The views of a scene show one set of named points, each view turned or mirrored, shifted and resized as a whole, with a little noise and some points left out.

Scene 1
View 1
K118: 0.790 -2.397 1.701 -1.014 0.197 0.369 -0.217 2.331 4.005 1.556 -0.905 -0.871 1.040 1.643 2.265 -0.562 1.226 0.906 2.674 -2.075 -0.354
K590: -0.714 -0.755 4.096 -2.619 -3.109 2.378 -2.303 0.242 0.142 1.333 -3.937 -1.473 0.234 -1.001 3.069 -1.441 0.052 2.130 1.509 0.735 -0.961
K365: 0.433 -1.866 0.052 -0.191 -0.054 0.198 -0.587 1.086 1.891 0.267 -0.779 -0.094 -0.614 0.960 0.673 -0.890 0.853 -0.584 1.033 -1.278 -1.530
K765: -0.133 -1.572 1.046 -1.029 -0.903 0.861 -1.217 1.320 2.103 0.604 -1.437 -0.748 0.150 0.256 1.370 -0.559 0.801 0.305 1.283 -0.549 -1.013
K595: -0.249 -1.525 1.181 -1.334 -0.694 -0.195 0.460 1.536 1.688 0.715 -2.365 0.055 -1.222 1.550 0.622 -0.991 1.831 1.363 0.302 -1.138 -0.791
K245: 0.681 -1.644 4.115 -1.995 -1.195 2.138 -1.897 0.725 1.647 1.029 -3.476 -0.139 0.643 1.715 2.914 -1.353 0.072 2.373 2.067 -0.818 0.551
K203: 0.391 -1.737 1.905 -1.061 -0.869 0.524 -0.413 1.163 1.901 1.443 -1.700 -0.870 -0.095 0.478 2.012 -1.308 0.833 0.634 1.912 -1.287 -1.609
K828: -0.958 -1.361 -1.179 -0.411 -0.751 0.290 -1.141 1.355 1.578 -0.631 -0.823 -0.248 -0.999 0.023 -0.404 0.049 1.243 -0.710 -0.409 0.077 -1.400
K531: -0.942 -1.129 0.276 -0.976 -1.906 0.309 -0.735 1.043 0.947 0.937 -1.251 -1.526 -0.744 -1.605 0.989 -0.867 1.098 -0.422 0.750 0.097 -2.860
K473: -1.293 -0.726 3.299 -2.914 -2.588 1.701 -1.493 1.070 0.676 0.763 -4.204 -0.699 -0.407 0.173 1.708 -0.757 1.162 2.931 0.155 0.721 0.114
K406: -1.986 -0.402 0.592 -1.500 -3.152 2.286 -3.428 0.222 -0.199 -0.343 -2.058 -1.599 -0.276 -2.777 1.070 -0.165 -0.053 -0.323 -0.206 2.199 -1.965
K878: -0.026 -2.038 -0.179 -0.618 0.292 -0.277 0.132 2.314 3.433 0.375 -0.711 -0.170 -0.212 1.653 0.404 -0.068 1.863 0.354 0.840 -1.446 -0.543
K862: -2.258 -0.215 0.566 -1.782 -3.478 1.349 -2.042 0.364 -0.646 0.329 -2.428 -1.844 -1.143 -3.123 0.767 -0.687 0.730 0.028 -0.418 1.941 -2.822
K661: -0.742 -0.539 2.111 -1.366 -3.180 1.848 -2.359 -0.493 -0.878 1.128 -2.483 -1.816 -0.658 -2.771 2.295 -1.801 -0.387 -0.199 1.201 0.933 -3.294
K22: -0.092 -1.011 1.098 -0.616 -1.644 0.764 -1.143 -0.208 -0.362 0.445 -2.148 -0.397 -1.502 -0.592 0.970 -1.801 0.293 -0.329 0.587 -0.281 -2.628
K822: -0.644 -2.124 -0.242 -1.292 0.225 -1.361 1.706 3.574 4.463 1.319 -0.686 -0.877 -0.216 1.535 0.304 0.253 3.180 1.257 0.842 -1.756 -0.651
K757: -0.850 -1.471 -0.988 -0.519 -0.432 -0.032 -0.547 1.529 1.769 -0.491 -0.961 -0.054 -1.167 0.567 -0.531 -0.096 1.576 -0.306 -0.419 -0.308 -1.175
K601: -2.423 -0.503 1.900 -2.904 -3.232 1.191 -1.203 1.738 1.027 0.953 -3.302 -1.880 -0.397 -1.727 1.344 -0.085 1.686 2.134 -0.217 1.509 -1.055
View 2
K601: -0.341 0.555 -1.144 0.562 -3.452 1.161 -0.565 -1.072 -0.070 -1.871 0.720 -0.200 2.078 -1.416 -0.402 -1.251 -2.190 0.327 -0.190 -0.114 1.422
K878: -0.740 -0.166 -1.129 -0.512 -0.279 1.659 -0.682 -0.481 -0.860 -0.501 1.112 -1.049 0.116 2.164 0.161 0.228 -0.198 -0.200 1.131 -1.020 -0.058
K22: -1.340 -0.993 0.614 -0.124 -1.440 -0.007 0.429 -0.997 -0.859 -0.486 0.336 0.755 0.758 -0.208 1.620 -0.890 -1.016 0.437 0.011 0.624 1.157
K590: -1.099 -0.417 -0.544 0.204 -3.747 0.925 1.453 -2.102 0.830 -2.062 0.133 0.498 0.903 -1.608 -0.361 0.205 -1.923 1.357 -0.791 -0.340 2.657
K203: -1.059 -0.593 -0.551 -0.421 -1.340 1.477 1.140 -1.541 -0.617 -1.103 0.571 -0.176 0.150 1.062 0.430 0.446 -1.241 0.260 0.634 -0.614 1.386
K473: -1.038 0.382 -1.506 0.077 -3.105 0.999 0.105 -1.036 0.368 -2.275 0.625 -0.148 0.685 -1.695 -0.703 -0.050 -1.496 1.743 -0.698 -0.372 1.527
K757: -0.805 -0.319 -0.359 -0.127 -0.701 0.664 -1.506 -0.020 -0.832 -0.047 0.969 -0.428 0.818 1.023 0.721 -0.956 -0.044 -0.210 0.588 -0.182 -0.242
K531: -0.622 -0.621 0.252 0.155 -1.852 0.820 0.092 -1.202 -0.928 -0.488 0.519 0.208 1.671 0.473 1.101 -1.280 -1.620 -0.704 0.542 0.167 1.181
K828: -0.718 -0.552 0.071 0.039 -0.996 0.482 -1.548 -0.189 -0.578 0.199 0.853 -0.282 1.191 0.884 0.746 -1.170 0.068 -0.426 0.475 -0.146 -0.031
K245: -1.536 -0.474 -1.236 -0.501 -2.422 1.382 1.481 -1.759 0.988 -1.899 0.391 -0.247 -0.664 -0.204 -0.794 1.675 -0.588 1.865 -0.453 -1.217 1.908
K118: -0.831 -0.416 -1.312 -0.655 -0.974 2.373 0.969 -1.650 -0.210 -1.019 0.817 -1.082 -0.256 2.496 -0.414 1.420 -0.688 -0.114 1.201 -1.724 1.093
K862: -0.506 -0.509 0.629 0.806 -3.321 -0.057 -0.595 -1.068 -0.258 -0.705 0.333 0.824 2.656 -1.486 0.931 -2.280 -1.877 -0.274 -0.428 0.789 1.542
K595: -1.210 0.151 -1.314 -0.582 -0.692 1.204 -0.149 -0.393 -1.127 -1.401 1.019 -0.515 -0.037 0.511 0.405 0.053 -0.941 0.935 0.527 -0.278 0.283
K406: -0.479 -0.902 0.912 0.894 -3.698 -0.111 -0.757 -1.291 0.865 -0.187 0.179 0.728 2.489 -1.244 0.408 -1.812 -0.932 -0.353 -0.765 0.247 1.693
K765: -0.860 -0.612 -0.367 -0.161 -1.648 1.223 0.164 -1.235 -0.024 -0.677 0.618 -0.328 0.605 0.968 0.176 0.084 -0.594 0.000 0.448 -0.793 1.046
K822: -0.347 0.694 -2.124 -0.553 -0.067 2.559 -0.825 -0.376 -1.693 -1.160 1.517 -1.682 0.472 2.532 -0.110 0.012 -1.166 -0.604 1.851 -1.191 -0.348
View 3
K473: -1.310 -0.168 0.325 2.529 -2.126 -3.013 3.987 -3.266 -1.609 -1.552 0.293 1.461 1.263 -1.034 1.890 -1.193 0.006 -0.246 0.757 -0.584 -1.730
K878: 0.394 2.356 1.009 0.127 -0.155 0.830 1.675 -2.232 -1.543 -0.934 -0.768 -0.196 0.720 -1.108 -0.542 -1.770 -0.869 -1.169 1.243 -1.657 -0.124
K862: -2.866 -1.544 2.858 2.048 -0.417 -2.478 3.566 -2.213 -1.330 0.729 1.810 0.076 -0.672 -0.343 1.436 0.397 -1.090 0.260 1.409 1.033 -0.754
K203: -0.985 0.893 0.864 2.074 -1.023 -0.339 1.883 -3.553 -2.566 -0.728 -0.002 0.324 1.008 -1.287 -1.010 -1.191 -0.182 -0.037 0.236 -1.153 -0.292
K601: -2.301 -1.032 1.725 2.200 -1.523 -2.130 3.887 -1.956 -1.249 -1.584 1.056 0.812 0.837 -1.185 1.798 -0.713 -0.461 -0.711 1.674 0.254 -1.592
K590: -2.518 -1.310 0.304 3.713 -2.205 -3.075 3.028 -4.187 -2.063 -0.856 0.896 2.033 1.405 -0.815 0.738 -0.746 0.245 0.490 0.171 -0.179 -1.455
K661: -3.171 -1.669 1.984 3.221 -0.860 -2.514 2.616 -3.805 -2.340 1.016 1.746 0.604 -0.197 -0.417 -0.104 0.351 -0.462 1.103 0.241 0.638 -0.467
K757: 0.040 1.799 1.811 -0.072 0.312 -0.326 2.479 -1.946 -1.176 0.293 -0.161 -0.541 -0.454 -0.435 0.534 -0.989 -1.371 -0.782 1.438 -0.921 -0.024
K118: -0.394 1.660 0.083 1.528 -1.043 1.016 0.685 -3.236 -2.104 -1.722 -0.779 0.899 1.999 -1.446 -1.820 -2.048 -0.099 -0.922 0.658 -1.886 -0.319
K765: -0.947 0.820 0.915 1.415 -0.602 -0.521 1.698 -2.986 -1.593 -0.327 0.014 0.717 0.715 -0.645 -0.468 -1.111 -0.561 -0.389 0.843 -0.915 -0.383
K531: -1.919 -0.043 2.492 1.569 -0.240 -0.539 2.389 -2.462 -2.056 0.190 0.984 -0.493 -0.160 -0.970 -0.310 -0.292 -0.864 -0.057 1.034 0.002 -0.117
K245: -0.735 0.697 -1.120 2.926 -2.157 -2.164 2.108 -4.616 -2.038 -1.228 -0.536 2.355 1.983 -0.714 0.037 -1.742 0.418 0.055 -0.173 -1.587 -1.233
K365: -0.126 1.813 1.213 0.726 0.028 0.018 1.599 -3.070 -2.006 0.393 -0.286 -0.243 0.004 -0.624 -0.837 -1.096 -0.879 -0.249 0.569 -1.327 0.236
K22: -1.182 0.444 1.723 1.869 -0.409 -1.804 2.886 -3.631 -2.469 1.098 0.686 -0.365 -0.585 -0.560 0.100 -0.212 -0.738 0.795 -0.017 -0.428 -0.008
K828: -0.403 1.377 1.955 -0.026 0.508 -0.461 2.275 -1.928 -0.937 0.747 0.104 -0.374 -0.641 -0.146 0.482 -0.722 -1.467 -0.653 1.541 -0.658 0.003
K595: 0.236 1.910 1.012 1.078 -0.977 -0.758 3.239 -2.903 -2.330 -1.033 -0.453 -0.434 0.541 -1.450 0.512 -1.448 -0.490 -0.498 0.540 -1.493 -0.532
K822: 0.306 2.358 1.625 0.004 -0.569 1.858 2.243 -1.187 -1.834 -2.688 -0.776 -0.867 1.378 -2.257 -0.497 -2.161 -0.724 -1.912 1.788 -1.664 -0.468
View 4
K365: 0.384 -1.253 1.047 0.657 0.280 -0.611 -0.244 -0.292 1.055 -0.879 -0.207 -1.919 0.688 1.489 -1.781 1.865 0.804 0.246 0.368 -0.264 0.435
K203: 1.135 -1.389 0.004 2.057 0.614 0.288 0.505 0.431 0.754 -1.157 -0.078 -0.936 1.593 1.264 -0.638 1.861 0.855 0.077 0.141 -0.963 1.705
K862: 1.332 3.353 -1.004 0.770 2.461 1.599 1.309 1.457 0.485 -3.714 -1.939 0.061 -0.227 1.256 -1.484 2.064 0.423 2.199 1.299 1.046 1.179
K590: 2.106 0.956 -1.830 2.892 1.531 2.348 3.339 2.451 1.231 -3.242 -0.352 -0.549 1.912 0.245 0.035 3.067 1.556 0.410 0.025 -0.734 2.745
K765: 0.461 -0.432 0.205 0.966 0.837 -0.003 0.962 0.648 0.955 -0.886 -0.088 -1.345 0.970 0.853 -0.793 1.863 0.692 0.197 0.042 -0.537 1.024
K473: 0.265 1.043 -0.294 1.857 1.983 2.689 3.272 1.876 0.909 -2.005 0.046 -0.584 1.553 0.376 -0.464 3.505 2.561 -0.065 0.682 -0.316 3.145
K757: -0.867 0.232 1.822 -0.477 1.139 -0.063 -0.228 -0.448 0.751 -0.717 -0.485 -1.563 -0.121 1.603 -2.324 2.132 1.274 0.520 1.137 0.594 0.500
K245: 1.209 -1.434 -0.534 2.593 0.378 1.396 3.180 1.799 1.780 -1.515 0.937 -1.945 2.434 -0.021 -0.055 3.396 2.246 -1.021 -0.581 -1.451 2.490
K878: -1.040 -1.499 1.745 0.223 0.678 -0.608 -0.134 -0.462 0.487 0.917 0.411 -1.405 0.768 1.276 -1.158 1.529 0.991 -0.395 0.375 -0.526 1.083
K118: 0.240 -2.604 0.472 1.691 0.177 -0.674 0.647 0.281 0.717 0.934 0.862 -1.207 1.947 0.699 0.260 1.332 0.508 -0.925 -0.675 -1.728 1.680
K406: 1.297 3.523 -1.326 0.241 2.086 1.025 2.254 1.981 1.239 -3.597 -1.512 -0.908 -0.342 0.452 -1.179 2.259 0.121 1.868 0.410 0.966 0.317
K828: -0.611 0.840 1.333 -0.682 1.191 -0.276 0.029 -0.074 0.855 -0.955 -0.698 -1.611 -0.378 1.389 -2.128 1.862 0.709 0.822 0.889 0.711 0.070
K531: 1.097 0.888 -0.198 1.087 1.503 0.279 -0.105 0.397 0.333 -2.031 -1.278 -0.267 0.326 1.672 -1.254 1.321 0.023 1.396 0.863 0.205 1.020
K22: 1.761 0.234 0.017 1.512 0.868 0.814 0.258 0.362 1.198 -3.361 -1.129 -1.481 0.707 1.756 -2.214 2.547 1.249 1.199 1.050 0.254 0.847
K601: 0.056 2.436 -0.560 1.200 2.745 2.299 2.431 1.776 0.060 -1.690 -0.756 0.705 0.689 0.696 -0.234 2.308 1.227 0.840 0.997 0.181 2.839
K661: 2.912 1.750 -1.918 2.058 1.425 1.185 1.403 1.676 1.215 -4.418 -1.635 -0.671 0.725 1.108 -1.188 2.197 0.230 1.862 0.529 0.200 0.991
K595: -0.363 -1.067 1.526 1.259 1.051 0.963 0.419 -0.114 0.550 -0.554 0.055 -1.011 1.201 1.623 -1.603 2.566 2.201 -0.205 1.108 -0.390 2.166
View 5
K595: 0.626 1.216 -0.311 0.055 -0.252 -0.127 -2.407 -1.882 1.732 0.933 -0.867 -0.121 1.842 -1.275 -0.617 -2.072 0.136 -0.640 0.536 0.254 -0.556
K118: 2.966 0.799 0.211 0.517 0.547 0.021 -0.369 -0.943 1.365 0.209 -0.275 -0.483 0.325 -1.434 0.016 0.141 -0.502 -0.809 1.010 0.384 -0.359
K203: 1.618 1.484 -0.727 -0.196 -0.054 0.708 -1.746 -1.181 1.311 0.297 -1.614 -0.162 0.922 -1.148 0.080 -0.419 0.397 -1.593 0.898 -0.301 -0.227
K765: 0.581 0.858 -0.810 -0.217 0.380 0.059 -1.442 -0.885 1.193 -0.175 -1.760 0.146 1.262 -0.489 -0.517 -0.399 -0.076 -1.575 0.726 0.177 -0.441
K661: -0.783 1.825 -2.635 -1.688 -0.644 1.921 -3.054 -0.300 0.800 -0.392 -4.651 -0.046 1.708 0.167 -0.338 0.248 1.341 -3.598 0.669 -1.336 -0.348
K878: 0.667 0.515 0.102 0.332 0.975 -0.854 -1.367 -1.271 1.256 0.113 0.068 0.766 1.024 -0.885 -0.194 -1.241 -0.692 -0.410 0.396 1.293 -0.071
K22: -0.732 1.907 -1.644 -0.660 -0.201 0.646 -2.983 -1.621 1.234 -0.176 -2.964 0.917 1.553 -0.275 0.099 -1.432 1.051 -2.446 0.678 -0.732 0.018
K590: 1.038 1.368 -1.938 -1.008 -1.345 1.590 -1.772 -0.771 1.771 0.464 -4.552 -1.982 2.541 -0.331 -1.815 0.191 0.839 -2.871 1.360 -1.830 -1.680
K365: 0.238 1.233 -0.519 0.128 0.724 -0.460 -1.764 -1.518 1.156 -0.338 -0.985 1.292 0.767 -0.647 0.387 -1.220 -0.012 -1.324 0.577 0.465 0.232
K822: 1.373 0.181 0.521 0.005 0.665 -0.169 -2.106 -0.711 1.031 1.316 1.546 -0.237 0.967 -1.917 -0.323 -1.246 -0.914 0.694 -0.302 2.194 -0.030
K473: 0.485 0.841 -1.294 -0.593 -1.287 0.663 -2.032 -1.224 2.134 1.159 -3.373 -2.050 3.274 -0.553 -2.584 -1.102 0.342 -1.667 1.030 -0.928 -2.022
K828: -1.739 0.539 -0.905 -0.409 0.926 -0.746 -2.389 -0.978 0.937 -0.387 -1.237 1.480 1.682 0.077 -0.519 -1.549 -0.401 -1.216 -0.071 1.236 0.047
K531: -0.818 1.162 -1.621 -1.300 0.173 1.125 -3.153 -0.241 0.532 0.059 -2.080 0.507 1.258 -0.457 -0.034 -0.422 0.427 -1.967 -0.035 0.438 0.156
K601: -0.727 0.321 -1.766 -1.631 -0.905 1.339 -3.006 0.114 1.223 1.158 -2.989 -1.854 3.091 -0.343 -2.509 -0.350 0.124 -1.621 0.029 0.189 -1.494
K406: -2.479 0.581 -2.588 -1.733 0.054 0.811 -2.592 0.189 0.728 -0.722 -4.495 0.164 2.594 1.146 -1.707 0.125 0.246 -3.110 0.281 -0.160 -0.831
K862: -2.577 0.940 -2.667 -2.117 -0.422 1.451 -3.815 0.145 0.622 0.055 -3.970 0.011 2.634 0.512 -1.405 -0.472 0.755 -2.769 -0.191 -0.038 -0.507
View 6
K531: 0.192 -0.936 0.650 3.271 0.076 -0.007 -0.532 1.185 -0.670 -0.604 -0.932 -0.194 1.346 -0.805 -2.495 0.637 -0.984 -0.103 0.051 1.864 1.145
K828: 0.803 -0.893 1.198 2.743 0.111 0.061 -0.219 1.050 1.026 0.632 -2.401 -1.052 2.563 -1.125 -2.611 -0.175 0.422 0.004 0.366 0.664 -0.103
K406: 1.315 -2.438 -0.090 3.495 0.804 0.920 1.107 0.559 0.819 -1.091 -1.282 0.724 2.533 -1.383 -2.307 3.125 -1.472 -1.393 1.460 2.871 1.494
K22: -0.052 -1.119 -0.454 2.079 0.093 1.678 -0.357 0.123 -0.409 -0.326 -0.810 -0.059 1.988 -0.658 -3.464 0.356 -1.663 -0.600 -0.459 1.357 0.908
K245: -0.481 -0.372 -2.873 -0.551 0.975 1.948 -0.338 1.889 -0.219 0.368 0.849 -0.461 -1.212 -2.104 -2.454 0.986 -0.787 -3.252 1.200 0.562 -0.646
K590: -0.239 -1.081 -2.491 1.044 1.246 1.907 0.679 1.596 -1.072 -1.206 1.244 0.569 -0.130 -1.558 -2.423 2.847 -1.926 -2.672 1.667 2.015 1.084
K595: -0.543 0.566 -0.306 0.789 0.478 0.850 -0.156 1.958 -0.732 0.549 -0.558 -1.360 1.189 -0.912 -2.901 -0.636 0.340 -0.323 0.558 -0.438 -0.206
K118: -0.407 0.260 -0.546 0.972 0.068 -0.507 -2.204 2.774 -0.296 1.015 -0.266 -1.405 -2.126 -2.033 -1.695 -1.124 0.438 -1.775 0.105 0.460 -1.206
K601: 0.149 -0.466 -0.422 2.340 1.330 0.364 1.724 2.619 -1.055 -1.275 0.258 -0.139 1.534 -1.109 -1.882 2.816 -0.332 -0.876 2.596 1.505 1.453
K661: 0.231 -2.064 -0.932 2.983 0.392 1.521 -0.035 0.159 -0.852 -1.526 0.015 1.060 1.236 -0.924 -2.896 2.359 -2.860 -1.402 0.098 3.093 2.030
K765: 0.212 -0.680 -0.297 1.778 0.294 0.295 -0.914 1.655 0.184 0.380 -0.876 -0.752 0.210 -1.561 -2.298 0.167 -0.233 -1.385 0.430 1.041 -0.242
K365: 0.156 -0.514 0.296 1.842 -0.208 0.398 -1.546 1.029 0.373 0.972 -1.580 -1.140 0.819 -1.249 -2.771 -1.138 -0.141 -0.602 -0.567 0.512 -0.504
K822: -0.495 1.405 1.349 1.774 0.159 -1.633 -1.196 3.644 -0.866 0.985 -1.005 -2.331 -0.176 -1.196 -1.696 -1.780 2.027 0.534 0.758 -0.681 -0.811
K473: -0.282 -0.205 -1.928 0.457 1.492 1.689 1.619 2.290 -0.801 -0.668 0.754 -0.319 1.018 -1.397 -2.479 2.291 -0.435 -1.909 2.497 0.613 0.599
K757: 0.587 -0.410 1.125 2.294 0.154 0.034 -0.214 1.320 0.727 0.804 -2.212 -1.314 2.417 -1.040 -2.649 -0.585 0.672 0.188 0.344 0.186 -0.290
K203: -0.452 -0.220 -0.706 1.383 0.153 0.506 -1.308 1.700 -0.838 0.139 -0.068 -0.708 -0.572 -1.302 -2.523 -0.294 -0.736 -1.285 -0.102 0.949 0.025
K878: 0.061 0.327 0.707 1.538 0.096 -0.526 -1.281 2.318 0.300 1.305 -1.538 -1.815 0.334 -1.450 -2.180 -1.473 1.208 -0.425 0.218 -0.219 -0.997

In a view up to two points have been moved. Name them for each view, in the order of its rows, or write -.
view 1 | -
view 2 | K22
view 3 | K822
view 4 | K757, K661
view 5 | K878
view 6 | -
